Each row is a point on a landscape with many valleys, with its height.
From any point a ball rolls to the lowest of the 2 points nearest to it. It stops when none of these is lower. Distance is the straight distance between rows; heights are no part of it.
Rese: [101 139 124 155 120 159 143 147  85 121  92 125 126 153 155 149 119 132
 100 172 120  95  75 121 153 143 146 105 198 163 109  88 115 130 128 132
 134 129 165 158  93 122 167  94]  (h 589)
dak: [113 146 126 131 112 150  84 142 148 143 159 203 124 126 118 115 138 133
 131 145 114 102 145 132 141 180  89 109  68 162 125  75 101 172 121 163
 154 109 189 122 136 116 189 116]  (h 587)
Vak: [124  98 144  82 109 147 149 101 135 105 123 144 162 120  73 125 156 118
  92  97 164 126 170 155 123 122  86  83  92  72 157 164  91 127 105 162
 159 153 105  70 201 115 129  98]  (h 342)
futep: [104 167  99  82 142  77 102  72 125  74 172 164 152 169 163 107 100 105
 119 118  98 147 157 161 143 105 117 116 125 170  71 189  92  92  81 148
 117 150 144 145 122 116 155 145]  (h 314)
Nozab: [174 140 152 166  63 122 135 101 133 146 113 150 116 112  74 113 100 116
 118 170 111  64 113 143 187 116 108  85  69 166 111  69 138 121 151  80
 118  88 126  99 171 140  97 124]  (h 252)
zifu: [ 87 107 168 139 142 119 140  84 147 106 117 113 161 113 150 118 136 171
 151 125 191 114 163 127 113 118  48 119 134  90 153 154  82 148  92 151
 129 130  67 121 143 152  82 137]  (h 128)
gan: [200 162 111  77 114 130 135 165 118 151 146 160  92 112  76 145 119 117
 125 111  94 163 106 114 144 107 195 154  95 156 116 142 195 117 143  78
 137 129 158 151 134  91 137 128]  (h 180)
Legag: [ 95 113  75 121 160 152 131 119 124 146 102 137 137 109 167 132 137 105
 154 152 200 165  96 112 187 138 163 167 187 123 124 177 146 168  89 145
 125 137 138 127 130 119 157 130]  (h 305)
bog: [182 129  77 103 115  97 141 114 132 117 157 150 123 133 106 131 163 102
  75  44  63 128 145  76 102 112 115 148 107 108 104 128 141  97 140 137
 120 126  93 143 127 125 145 160]  (h 193)
monez: [132 101 147  83 151 143  97 136  90 116 112 109 138 119 127 116 144 164
  93 166 166 127 149 167 108 119 123 103 176 125 127 130  91 119 113 136
 152 161 114  94 133  91 113 121]  (h 265)
bapep: [133 130 113 111 109 158 122 100 163 144 119 175 142 144 135 140 175 117
 101 107 139 129 138  68 110 143  72 125 170  97 138 169 151 179  63 174
 138 173 100 100 139 139 126  93]  (h 401)
vetus: [130 173 126 134  68 145 117 136 130 120 116 148 131 128  96 119 206 116
 114 100  91 123 128  58 127 150  91 145 148 118 128 196 144 142  75 100
 164 134  97  90 152 137 119 122]  (h 426)
Vubo: [125 189 174 145 169 109 108  97 162  92 138  98 133 150 118 139 125 123
 135  96  90 162 174 115  93 119 156 165  69 110 141 175 131  94 131 135
  96 104  97 156  86 146  79 104]  (h 462)
pefed: [ 99 117 145 104 166 143 140  67 181 107 174 151 121 154 146 115 101  91
 153 135 164 144 150 130 139 120 124 113  99 117 181 162 112 124  90 186
 126 151 119 194 144 160 164  79]  (h 270)
zinu: [111 118  91 129 170 110 106 101  98 104 115 129 151 146 198 113 111 112
 124 119 220 155 110 155 154 108 143 130 185 151  98 155  98 139 117 148
 145 126 115 125  92 116 153 161]  (h 259)
tobo: [130 146 156 125 103 136 116 113 103 127 120 117 121 128  86 131 141 119
 103 159 115  88 148 151 125 125 123  91  68 132  98 103 105 107 138 126
 127  87 137  51 152 110 115 114]  (h 291)
zalen: [116 134 112 169  76 133 115 210 127 144  93  99 124 101 101 151 134 146
 148 149 116 135  82 152 175 150 152 161 136 156 105 115 149 114 119  62
 188 136 144 109 141 112 128 134]  (h 102)
Zofaz: [169 167 103 105 132 143 131 124 119 131 140 167 146 175 108 124 105 109
  78 144  55 159 128 135 126 128 161 152 179 161 101 177 165 130 131  97
 106 167 184 105 117 101 110 113]  (h 479)
Kodas: [120 131 173 114 155  94 135  91 135 116 162  99 118 179 111 123 129 112
 138  87  95 138 194 135  92  96 101 125  61  91 154 189 117  75 122 172
  69  95  53 155 131 145 104 101]  (h 438)
muvef: [167 108 100 112 125 105 126  89 119 152 143 176 105 140 155 116 138 148
 101 143 163 106 138 139 119 122 100 112 168 133 100 120 126 138 125 163
 102 136  89 147 133 116 107 156]  (h 312)
vupap: [105  74 140 245 140 154 165 124 160 182 129  67 115  93 129 135 132 126
 184 129 159 124  83 142 132 151 165 129  78  71 149 121 135 127 184 139
  99  87 111  87 159 164 126 127]  (h 672)
vod: [112  93 113 119 132  97 136  94 145 125 151 126 184 130 165  96 140 176
 167 124 170 156 192 148  96 123  75 118 164  75 160 156 105 134 108 146
 112 163 126 154 130 143  91 161]  (h 190)
nuro: [ 61 104 104 147 170  80 142 142 137 113 104  70 190 171 179 107 165 112
 128 107 152 176 109 148 163 161  93 181 179 114 136 186 117 156 129 149
  98 104  96  81  98 110 120 125]  (h 524)
fusiz: [127 199 175 153 111 123 140  64 163  90 126 139 125 112  92 153  66 127
 120 146 130 108 149 148 135  81  98  76  34 125 105 143 136 116 133  98
 118 116 139 135 134 168  59 108]  (h 300)
dep: [122 105  93 133 115  98 146 149  92 162  67 128 116  98 134 170 132 129
 121 134 131  87  76 136 180 140 162 124  60 129 108 100 166 112 149 106
 178  83 142  82 171 101 152 144]  (h 689)
fodeg: [108 141 116 156 130 147 132 103 106 153 110 140 106 137 119 149 113 137
 125 151 151 109 104 119 128 114 113  84 154 111  52 134 137  87  67 127
 138 102 117 136 129 153 150 120]  (h 611)
gib: [103 132 131 156  93  80 145  95 148 122 107 146 130  99 133  97 138 189
 170 144 141 108 171 126 123 155  35 108 117  89 110 149 117 137 103 124
  98  99 100 110 165 139  70 162]  (h 191)
tazu: [126  88 102  65 146 130 123  86 139 115 144 144 140 137 158  86 126 129
 159 140 193 167 193 159 144 111 129 127 197 113 160 149  99 141 100 180
 121 185 139 172 143 108 105 164]  (h 240)
diro: [193 158 121  74 114  94  99 104 115  94 151 136  85  99 109 160 130 107
  88  63  98 113 101  67 106  86 181 125  91 157  92 105 152 111 140 102
 157 108 101 159 116 126 133 150]  (h 108)
tem: [126 106 129  94 179 142 129  92 117 101 158 127 161 159 159 143 107  88
 108 142 155 136 113 136 147 113 188 107 144  92 135 134 135  96 131 197
 155 192 165 154 132 114 154 113]  (h 303)
kig: [160 176 167 151  85 101 133 124 154 103 126 109 124  76  95 121 127 126
 126 110  76  80 117  87 112 116 114  74  84 117 143 114 140 101 132  63
 142 102  81 116 149 170  60 168]  (h 457)
kubul: [177 208 136  90 110 106 112 163 116 124 123 130 149  84 124 117 114 174
  84 108  93 141 135 120  94  69 112 118 107 129  95 144 151  93  92  45
 150 164  85 136 101 150 124 146]  (h 416)
difi: [ 53 141 113 183 147 103 146 148 148 112 104  70 131 156 137 115 120 108
 160 120  96 141  82 113 163 179 139 149 135 125 108 136 150  82 111 129
 106  97 166 140 113 161 183 117]  (h 558)
Zibuk: [ 98 146 134 136 154  56 106  69 111  74 178 113 174 184 147 122  84 104
 144 109 115 164 149 167 125 117 131 128 118 162  87 160 114  90 154 143
 104 101  89 133  93 117 115 161]  (h 249)
kem: [127  82 125 129 137 156 140 168 141 168 125 122 116 164 100 139 181 106
 137 122  47 146 140 114  87 187 121 188 123 126 171 102 137 169 156 145
 100 116 174 105 159 110 162  96]  (h 313)
Rim: [ 54  86 142 162 152 129 164 158 117 114 113  50 182 100 148 153 114 128
 160 173 125 144 106 142 135 184 177 167 125 116 161  76 124 146 199 141
 153 150 198  90 162 125 134 136]  (h 224)
taz: [131 159  77  83 118  81  75 155  67 105 112 117 169 107 165 142 123 167
 102 126 115 153 137 141 127 130 139 151 175 149  83 189 149 136 113  86
 163 151 157 108  83 101  86 182]  (h 481)
sitom: [113 103 105 107 171 102 101  86 126 107 183 121 135 128 133 133 100  99
 165 107 150 174 112 127 134 131 195 138 101  94 115 172 138  99 134 150
 159 159 184 126 147 119 149 132]  (h 234)
fibu: [137 151 142  93 140 154  74 148 117 117 119 105 120 109 167 151 153 153
  99 126 186 133 163 114 114 114 145 147 152 145 146 120 100 149  98 130
 182 159 135 153  76 131  96  97]  (h 292)
puluv: [132 190 161 170  91 132 169 131 163 120  80  95 158  95  99 154 127 132
 128 119  56  85  91 100 163 111 149 135  42 111 132 125 173 115 135  41
 162 101 118 112 184 171  63 155]  (h 477)
vodip: [101 133 121 192 110  91 105 115 105 100 154 143 121 163 157 116 135 130
 137 131 147  99 115 136  96 158  89 116 183 131 124 157 122 153 136 117
 127  96 100  92 114 146  90 130]  (h 702)
voben: [125  88  83 111 167 172 116 141 128 168 144 102 107 149 114 150 112 128
 173 131 130 204 117 113 116 136 177 170 182 147 106 159 154 128  85 120
 149 168 188 167 101 109 182 121]  (h 381)
Sot: [116 130 148  81 129 149  79 169  84 136 110 135 139  77 164 171 109 138
  78 132 200 126 115 122 148 110 167 102  89 166 176  91 115 168 124 172
 216 165 172 116  98 103 166  95]  (h 331)
doza: [153 184 124 138  91 122  99 117 139  95 156 206 116  99 141 121 100 107
 107 144 118  67  89 110 142 153 104  81  86 177 122  87 137 166 145 124
 149 101 167 141 125 138 129 137]  (h 597)
ribab: [181 134 143  95  77  97 118 126 120  98 130 133 150  84  80 113 141 139
  90  97  85 104 144 111  77  87  97  81 109 119 127 104 132  93 133  80
 139 178 120 127 133 150  75 176]  (h 439)
bal: [187 133 111 145 140  79 115 130 103 131 180 153 113 120 128 125  77 154
 109  92 125 111 120 139  94 114 141  86 123 159  98  71 147 118 164  81
  95 113  91 153 108 108  73 179]  (h 405)
mifet: [105 128 117 137 129 110 145  93 119 136 130 103 106 121 115 137 172 123
 190 151  93 132 154  77  66 130 114 159 185  77 136 199 171 119 131 139
  63 132 136 128 145 129  94 126]  (h 455)
Fid: [ 83  61 132 136 176 147  97 139 129 137 152 104 133 140 124  97 159 127
 138 106 163 128 153 124 108 158  97 113 168 128 140 100  77 161 132 178
 130 134  91 132 108 130 159 120]  (h 364)
kizo: [106  95 124  77 139 150 208 117 131 145 104 149 180 119 148 162 117 139
  99 144 107 117 141 110 164 132 105 120  87 104 178  76  98 157 132 157
 147 159 163 148 148 136 164  89]  (h 557)
bive: [186 145 178 105  53 182 109 166 140 167 104 141  75  84  86 160 128 162
 106 165 198 132 127 161 158 102 145 108  91 152 161 118 137 134 137 105
 201 168 111  94 159  98  82  86]  (h 371)
deta: [111 102 137 102 140 129 193 123 136 110  81 113 151 152 144 129 137 127
 126 152 117 124 141 102 146 144 125 152 134 104 176 132 114 112 139 165
  96 148 131 143 167 130 130 120]  (h 544)
Zelo: [175 170 175 103  99 174  77 154 120 146 124 181  96  96 127 133 122 146
  80 148 208 131 141 169 139 106 140 124  55 152 141 134 109 152 129 135
 169 112 110 102 132  98 121 111]  (h 358)
zizol: [ 89 143 110 140 174  74 132 129 156  86 148 116 143 175 174  97 162 111
 158  64  55 150 151  86  89 136  86 157 124 134 124 168 142 132 106 126
  64  98 110 159  82 151 112 122]  (h 337)
gogi: [118 104 185 155 161 184 132 173 102 155 129  63 135 108 172 158  90 124
 153 162 112 109 116 155 124 155 208 158 122 149 196  57 110 152 204 112
 137 154 167  92 122 123 121 118]  (h 266)
namu: [124 104 131 125 114 147 110  67 119 141 143 177 140 142 108 141 149 118
  65  92 159 128 157 112 109 111  75  76 124  98 133 146 102 139  79 161
 160 187  86  94 147 142 125 104]  (h 372)
Bivut: [122 114 123 128  79 158 166 150  96 135 108 141 129 125  98 125  98 115
 111 210 182 117  89 156 187 134 158 125 169 165 120 121 159 150 154 104
 179 181 177  97 151  91 159 112]  (h 409)
Dil: [178 122 113 115 129  84 117  74 143 123 197 126  89 111  90 117  98 142
 145  81 115 118 148 117  79  75 129  81 125 134  88  84 160  96 150  84
  88  87  65 208 116 125 138 183]  (h 369)
tud: [128  75  86 102 153 173 145 147 133 167 114 152 154 128 128 123 132 146
 133 146 164 192 161 141 176 125 165 183 176 125 141 158 131 175  75 141
 171 176 181 136 135  91 172 123]  (h 345)
Sal: [142 110  67 163 130 134 135 105 130 191 153 165  79 102 109 166  96 153
 160 121 137 124 104 119 130  94 138  91 148 115  50 147 175  93 105 101
 101 124 135 142 144 130 149 130]  (h 628)
Sop: [139 138 110 133 129 100 121  68 141 122 172 148 108 168 121 110 126 128
 105 105 133  94 136 157 115 106  93  83 149 124  82 145 102  87 136 159
  87  88  54 146 130 122 120 130]  (h 353)
mipu: [101 110 173 119 174 144  91 140 152 119 144 123 141 196 108  76 145 113
 101 107 167 115 152 163 128 131  98 108 119 101 167 129  77 124 122 153
 130 126  69 118 119 129 173  86]  (h 339)
zose: [112 136 170  93 135 106 164  98 151 116 140 109 137 158 121  90 136 134
 115 143  97 114 192 125 112 109  53  97  92 106 153 139  99  96 105 197
  47 112  84 172 134 127 138 103]  (h 415)
masep: [117  84 133  75 120 129 135 106 119 135  95 144  98 112  87  78 110 140
 137 176 164 118 142 166 187  95 144 115 118 131  95 148 105  82  90 141
 118 115 158 131 163  97 185 147]  (h 447)
Kepob: [203 171 166 106 141 135  65 177  81 124 139 125  81  94 130 183 145 109
  74 108 130 125 128  93  86 104 188 134 104 164 143  97 125 119 154 120
 148 132 101 142  98 120 119 118]  (h 161)
sapul: [139 182 106 111 128  94 127  81 136  70 159 170 150 146 147 136 124 101
  95  83  92 134 139 115  93 130  89  97 115 163 104 157 145 118 120 151
 119 155 139 123 131 152  91 133]  (h 359)
gofa: [175 152 112 123 165  91 135  94 137 115 166 124 105 142 103 116  82 109
 126  84  65 162 136 129 110 109 169 131 105 116  79 132 177  85 161  91
  49  87 108 160 124 136 127 177]  (h 306)
zevep: [130 118 197 103 138 180 104 151 113 157 101 141 120  80 155 159 141 172
  88 159 218 125 152 169 140 119 150 112  43 145 176  79  79 187 147 132
 176 144 120  79 129  97 149 101]  (h 346)
Likof: [165 152  89 115 116 103  87 171  85 144 143 145 152 117 120 141 157 117
  80  69 101 144 102 103 108 127 126 135 145 161 107 144 150 145 125  84
 179 150 106 109 105  93 100 163]  (h 461)
Sipa: [128  96 158 117 122 162 139 188 143 170 104 155 146 175  93 127 182  93
  71  85  48 131 135 119 112 136 102 146 118 163 178  76 126 170 145 124
 145 142 152 109 131 132 178  86]  (h 280)
Viz: [150  97  95  90 148  92 153 117 133 110 132 125 109 165 138 111 189  86
 127  79 118 119 142  96 124 133 106 151 108  95 138 144 121 113 132 196
  80 105  57 138 148 105 152 137]  (h 261)
gif: [134 154 144 112 136 157  97 145 107 144 126 137 115  99 171 159  90 161
  96 119 165 118 108  79 143  99 154 113 128 164 138  97 137 130  91 123
 193 148 145 175  66 146 152  80]  (h 311)
Vun: [ 70 104 120 167 155 161 129 182 140 148  81  55 167 151 144 121 190 136
 136 130 141 173 119 109 160 161  97 194 182  99 124 139 116 170  90 118
 114 100 112  94  79 132 129 125]  (h 510)
zum: [165 195 166  74  88 130  52 160  97  70 132 123 121 105 108 135 129  87
  56  89 127 113 125 120 113  83 170 113 128 185 146 146  97 104 142 130
 167 134 101 127  98 113 107  99]  (h 189)
Pilo: [119 142 155 191  72 172 154 170 137 163 108 123  91 114 135 119 124 144
 134 220 121  50 108 148 151 165 136 136 118 158 142  80 131 159 176  82
 141 103 139  85 154 142 115 123]  (h 354)
kif: [136 150 140 220 107  97 116  54 108  96 159 137  82 121 138 146 146 107
 157 122 162  78  99 120 109 153 133 117 135 131 124 134 134 164 191 135
 131  56  53  90 140 140  74 157]  (h 693)
seku: [144  64 104 173 126 154 144 104 161 184 141 129 103 101 108 153 112 144
 199 134 169 153 106 126 117 130 156 134 138  91 113 136 176 141 166 126
 115 130 154 143 145 123 120 158]  (h 647)
Pedug: [155 153  89  92 117 131 125 144 107 121 131 132 143 102 131 166 168 126
 148 118  55 156 153  42  61 126 140 169 167 120 142 141 163 140  95  96
 124 170 172 165  82 145 116 128]  (h 394)
babug: [111 158 139 171 121 129 198  95 148 133  99 116 144 150 111 130 117 114
 131 167 110 134  87 116 172 127 109 127 147 102 137 150 160 119 122 100
  95 130 133 122 173 143 110 108]  (h 525)
zenu: [155  98 121 102 139 154 112 179 119 169 109 117 112 117  79 116 166 168
 162 121 132 144 164 123 112 128 122 174 138 103 104 151 118 118  81 103
 129 130 126 122 131 107 143 137]  (h 370)
dum: [109 164 161 116 103  91 149  71 142  85 135 120 159 118 108 140  93  85
 123 111 107 118 132 130 164 128 112  97  20  95 134 154 127  78 132 117
 129 115 139  89 167 155 102 122]  (h 340)
Duba: [123 117 158 167 142 157 139 119 152 149 135 119  96 168 117  99 100 144
 128 133 111 104 149 138 102 108  83  85 134 113 140 126  90  91 115 156
  69  70  93 157 109 166 138 106]  (h 392)
Pizep: [108  73 114 154 115 152 190 117 123 166 119 154 116 101 125 141 119 125
 154 147 150 105 124 171 158 166 129 116  73 108 140  75 112 181 181 158
 139 123 175  81 193 126 164 135]  (h 670)
Fufa: [ 86 117 121 130 158 135 111 122 146 163 148 115 112 163 103 121 137 110
 202 151  80 161 129 107  84 124 131 160 182 108 105 152 171 105 116 116
  94 137 192 133 108 142 154 119]  (h 420)
muku: [173 130 111 121 108 146 108 159  88 138  94 122 153 114 116 157 200 103
  69  78  96 119 134  79  96 136 125 180 146 118 132 143 130 170 110 118
 155 130 111  69 127 110  91 127]  (h 444)
nukab: [168 170 162 147  29 160 137 163 162 140  94 136  83 103  78 104  97 148
 136 198 114  52  99 108 170 124 115 101 105 167 146  60 135 150 143  60
 128  97 103 148 138 153 108 154]  (h 212)
Tume: [105  90  93 150 165 113 121 106 119 115 142  91 108 131 144  84 111 104
 154 135 214 159  84 197 163 122 160 121 208 141  78 131  70  91 119 176
  90  87 106 139 116 119 184 130]  (h 207)
bag: [149 163 148 138  55 142 145 180 145 130 102 143  96 131  82  84 101 140
 143 157 105 108  90 126 161 142 119 140 145 158 126  83 147 121 121  68
 159 117 142 163 140 130 158 133]  (h 170)
susig: [129  74 110 119 145 186 140 174 124 185 114 114 116 175  97 132 178 140
 118 114  93 138 186 119 101 148 110 171 172 118 125 111 114 156  99 136
 105 132 140 119 118  96 161 108]  (h 344)
tup: [160 163 121 102 134 126 114 130 119 144 133 146 113 109 122 216 106 141
 102 109  89 159 126  85  69  92 184 136 123 133 103 149 176 131  98  85
 146 183 164 136  79 143  96 104]  (h 419)
piv: [165 139 138  99 140 112 138 131 120 122 144 144 151  97 138 136  76 159
 114 133 145 142 126 139 107 103 153 112 127 133 160 114 149 127 139 124
 151 204 162 162 133 138  91 143]  (h 336)
kufon: [133 142 155 108  88 155 124 185  92 127  65 149 127 142  92 116 141 114
  54 152 102  95  80 174 173 130 134 113 127 176 125  97 112 118 122  80
 166 104 123  81 127  70 169 115]  (h 206)
Ronul: [143 196 119 100 131 120 116 149  86 110 105 140 198 153 171 131 125 128
  71 135  84 176 120 159 160 128 135 163 149 150 123 193 153 142 141  87
 154 168 141 102  93  90  75 135]  (h 498)
mosag: [176 173 176  91  77 145 110 152 120  78 118 132 101 115 103  95 144 108
 111 145 104  99 132 124 116 110 147 128 146 155 189  91 106 121 144 126
 133 125 117 168 127 128 108 125]  (h 215)
val: [131  49 100 116 169 109 133 149 106 159 128 118 142 123 153 124 145 140
 138  92 186 102 114 164 118 135 129 106 133 115 116  63  90 113 148 172
 128 108 121 112 115 118 156 160]  (h 391)
Vobuf: [137 124 133 106 129 123 169 125 137 106 133 183 150 134 154 131 100 129
  90 132  84 125 139  97 134 140  78 101  70 161 160  52 114 160 145 147
 132 128 175 174 113 183 150 116]  (h 568)
korad: [ 96 129 101 154 175 103 145 144 179 157 111 110 121 157 195 116 133 143
 203  97 102 149 134  81  68 152  96 152 172 126 127 123 145 131 111 125
  55  78 120 181  56 183 123 115]  (h 294)
bot: [ 82 111 103 148 183  91 141 128 131 106 109  72 163 157 165  93 136 100
 137  97 142 146  89 119 145 134 105 141 146  99 122 138 106  85 118 148
 110  92 100 123 112 143 164 134]  (h 540)
pinu: [ 98  74  98 186 118 147 191 100 158 155 144 110 100  80  81 129 122 108
 218 137 152 123 103 143 143 171 150 130 113  80 138 132 154 153 185 151
 114 141 180 103 193 136 134 132]  (h 659)
Fom: [ 84  87 119 165 101 121 165 146 141 145 116  73 126 111  98 110 193 138
 203 140 118 119 151  95  97 185  99 160 186  97 151 154 138 148 142 152
  78 134 133 126 164 140 113 120]  (h 476)
bosab: [142 148 125 110 121 118  68  58 152  90 206 183 118 123 134 120  85 124
 130 108 148 122 154 132  81 128 102  78 132 157 104 149 110 134 114 175
 139 154 132 170 130 138 116 149]  (h 357)
Rov: [166 161  95 113 139 145 138  95 152 131 148 195  92 139  96 156 107 130
 125 146  74 160 131  90  94 115 157 141 166 132 104 150 207 146 109 124
 114 158 201 147 113 122 111 106]  (h 451)
kedof: [122 108 161 148 119 147 141 194 115 127  94 117 147 172 100  88 148 102
  53 135 100 101 101 142 149 152  87 101 153 136 156  70 118 128 144 113
 145 111 131 104 148 119 176 100]  (h 244)
medog: [111 102 112 234 122 100 117  95 149 139 149  87 131  85 152 145 112 122
 172 126 176  88  91 133 115 154 146 127 132  87 110 132 120 146 179 130
 124  92  92  97 156 158  88 160]  (h 683)
pov: [105 129 128  92 108 134 153 150 149 122 116 205 140 143 147 125 130 127
 109 138  61 108 130  92 144 148  84 129 114 183 143  85 114 171  95 169
 159 124 161 144 105 137 212  99]  (h 578)
zatib: [141 143 187 157 163 145 116 137 100 121 137  84 140 109 154 168  67 131
 137 140 126 144 123 150 112 100 189 112 100 127 191  83 148 108 186 104
 150 177 158 128 104 152  77 111]  (h 299)
sib: [155  91 114 177 123 130 151 152 107 193 122 134  91  73 132 165 102 134
 157 168 156  87  88 148 178 132 184 125  55 123 119  70 136 147 200 113
 118  98 132 113 168 121 132 141]  (h 679)
Dof: [159 123 177 104 111 164  86 195 103 116  99  86  94 114 123  93 155 145
 105 159 142  84 129 153 117 115 134 134 161 143 149  86  90 108 153 114
 145 123  92 120 118  92 102 132]  (h 239)
Fanam: [ 80  98 127 111 181 165 115 104 184 133 160 152 139 158 140  98 145  86
 117 120 182 168 152 145 161 158  88 129 114 121 153 159 101 149  69 189
 116 154 111 117 146 117 174  79]  (h 308)
madi: [ 93 110 107 167 166  62 114  93 119 116 163 109 122 157 179 146 135 125
 188 114 122 143 134 121  68 170 130 164 188 137 109 125 127 136 138 146
  61  50 104 172  58 152 129 160]  (h 235)
sos: [151 131 107  74 122 105 118 151 107 107 120 106 158 116 150 122 137 134
 128 109 108 165 139  90 122 107 174 171 162 128 153 129 154 126 147 123
 142 166 149 200 107 121  90 176]  (h 368)
vabep: [108 130 110 113 169  76 146 140 147 118 105 116 143 164 187 124 192 107
 110  77  87 119 147  89 132 160  84 196 135 120 169 141 115 166 132 168
  69  91  74 133 109 122 134 121]  (h 302)
zas: [174  74 105 135 176  79 145 118 117 145 142 129 122 128 157 132  96 131
 128  91 132 119 117 164 110 116 137  96  65 124 132  75 107 113 192 143
  88 112 121 134 125 116 126 186]  (h 417)
gomol: [ 72 109 139 135 143 118 142 136 131 113 139 113 150 120 140 134  97 132
 191 159 134 161 128 152 135 158 171 151 107  98 125 139 137 114 130 133
 139 142 212 130 141 129 127 137]  (h 153)
gol: [129 181 150 118  75 149  85 197 101 117 136 116 132 140  95 112 111 142
  84 142 124 119  90 180 167 134 134 137 140 190 107 142 133  99 123  60
 199 130 144  89 121  80 146 144]  (h 166)
Nozit: [106 155 124 183 107 157 132 136 136 117 117 141  89 127 154 135 119 134
 116 148 160  82  52 108 166 145 118  88 149 142 114  97 116 131 107 129
 136  96 111 150  97 170 163 111]  (h 598)
teb: [130  75 115 135 153 131 136 141 134 143 164 112 111 156 139  65 112 108
 167 128 162 154 135 169 155 101 134 128 184 131 124 133 101 102 157 192
  83  97 103 183 118 126 181 132]  (h 145)
motuk: [168 158 113  87 142 125 118 137 135 148 149 158 100 137  91 118 116 124
 150 123  62 165 163 158 124 111 159 164  98 137 102 143 152  84 142 105
  67 118 146 171 121 112 155 136]  (h 238)
zusep: [ 82  53 109 162 150 162 160 195 161 183  95  54 160 123 101 128 177 154
 214 121 132 151 132 123 108 161 117 185 163  88 125 107 117 150 129 115
 104 111 148  94 112 136 135 145]  (h 495)
Giti: [124 138 139 114 124 147  79  87 155 102 190 142 148 150  98 100 147 110
  90  89 120 162 163 122  77  87 111  99 149 108 126 153  96 119  87 164
 155 176 120 150 118 158 121 100]  (h 390)
furon: [102 108 175  96  94 143 131 129 107 103  76 129 151 109  74 138 159 135
  88 153 133 114 146 133 134 125 116  89  54 113 143 108  85 130 118 118
 180 159 127  66 178 102 157  86]  (h 318)
lugub: [142 159 131 179 122 137 167 126 178 131  95 135 145 110 144 133 120 140
 154 109 100 142  97 125 157 135 120 155 108  88 126 153 181 139 131  64
 133 106 105 137 128 156  54 149]  (h 501)
navep: [ 60 137  89 152 143 137 148 141  94 116  83  98 133 174 154 158 126 124
 140 144  81 111  93 106 124 166 124 148 198 142  99 126 130 128 105 169
  85 108 190 126  88 146 178 101]  (h 576)
kile: [150 117 118 104  60 155 129 198 104 157 112 108 113 107 104 164 124 160
 121 162 201 116 122 160 159 107 166 125 124 137 170 118 158 152 139  89
 213 202 152 105 167  80 124 121]  (h 386)
Kupe: [137 123 128  88 102 150 152 130 105 106  78 149 103 118 127 100 116 138
 136 208 162 123 115 173 187 127 141 136 171 140 113 137 112 128 138 126
 112 111 147 101 176 101 140 147]  (h 431)
bago: [160 140 143 118 138 137 127 171  96 171 107  93 125  89 103 138 125 195
 135 122 134 144 153 122  92  69 145 141 101  95 111 118 137  83  85  67
 135 132  95 147  99 130 118 130]  (h 393)
patik: [107 140 149 197 108 134 116 136 121 138 115 107 124 108 140 155 102 155
 139 163 107  71 119 177 125 158 128 130  86 145  90  96 115 129 153 101
 142  82 146  54 151 140  96 145]  (h 324)
vaboz: [ 82 150 115 196 155  48 141  89 121  73 154  75 140 163 184 139  86  99
 176 106 103 141  92 122 109 169 138 128 167 112 117 152 129 104 178 157
  49  94 106 129 103 163  97 138]  (h 130)
melud: [111 123 123 142 185 141 144 102 194 131 182 160 111 172 160  78  95 111
 174 111 171 176 152 151 153 113 125 140 138 152 144 160 127 139 119 167
  80 119 103 199 103 152 164 104]  (h 217)
foru: [149  68 103  76 169 137 108  88 109 114 112 140 131 124 208  91 143 135
 137 150 232 158 135 165 167 102 164 117 175 140 156 148  84 135 139 162
 142 149 103 151 118  83 144 172]  (h 273)
nef: [108 188 143 138  85 116 137  94 161  99 122 161  96  93 117 134 108 151
 175 152  94 116 140 108 118 117  74 107  85 104  97 150 144 123  79 118
 112 127 144 141 150 164  90 117]  (h 251)

For each start below, name the point where the ball stops.
puluv => zalen
Kupe => diro
zas => teb
Zofaz => gomol

Call two points neighbours if one is among the 2 nearest of the other. Go from one point of each pair to the other, from neighbour to neighbour, staying as low as possible. Name the highest point that can't be avoided.
zalen / vaboz => Giti
teb / tobo => dum
teb / zifu => foru
diro / vaboz => zizol
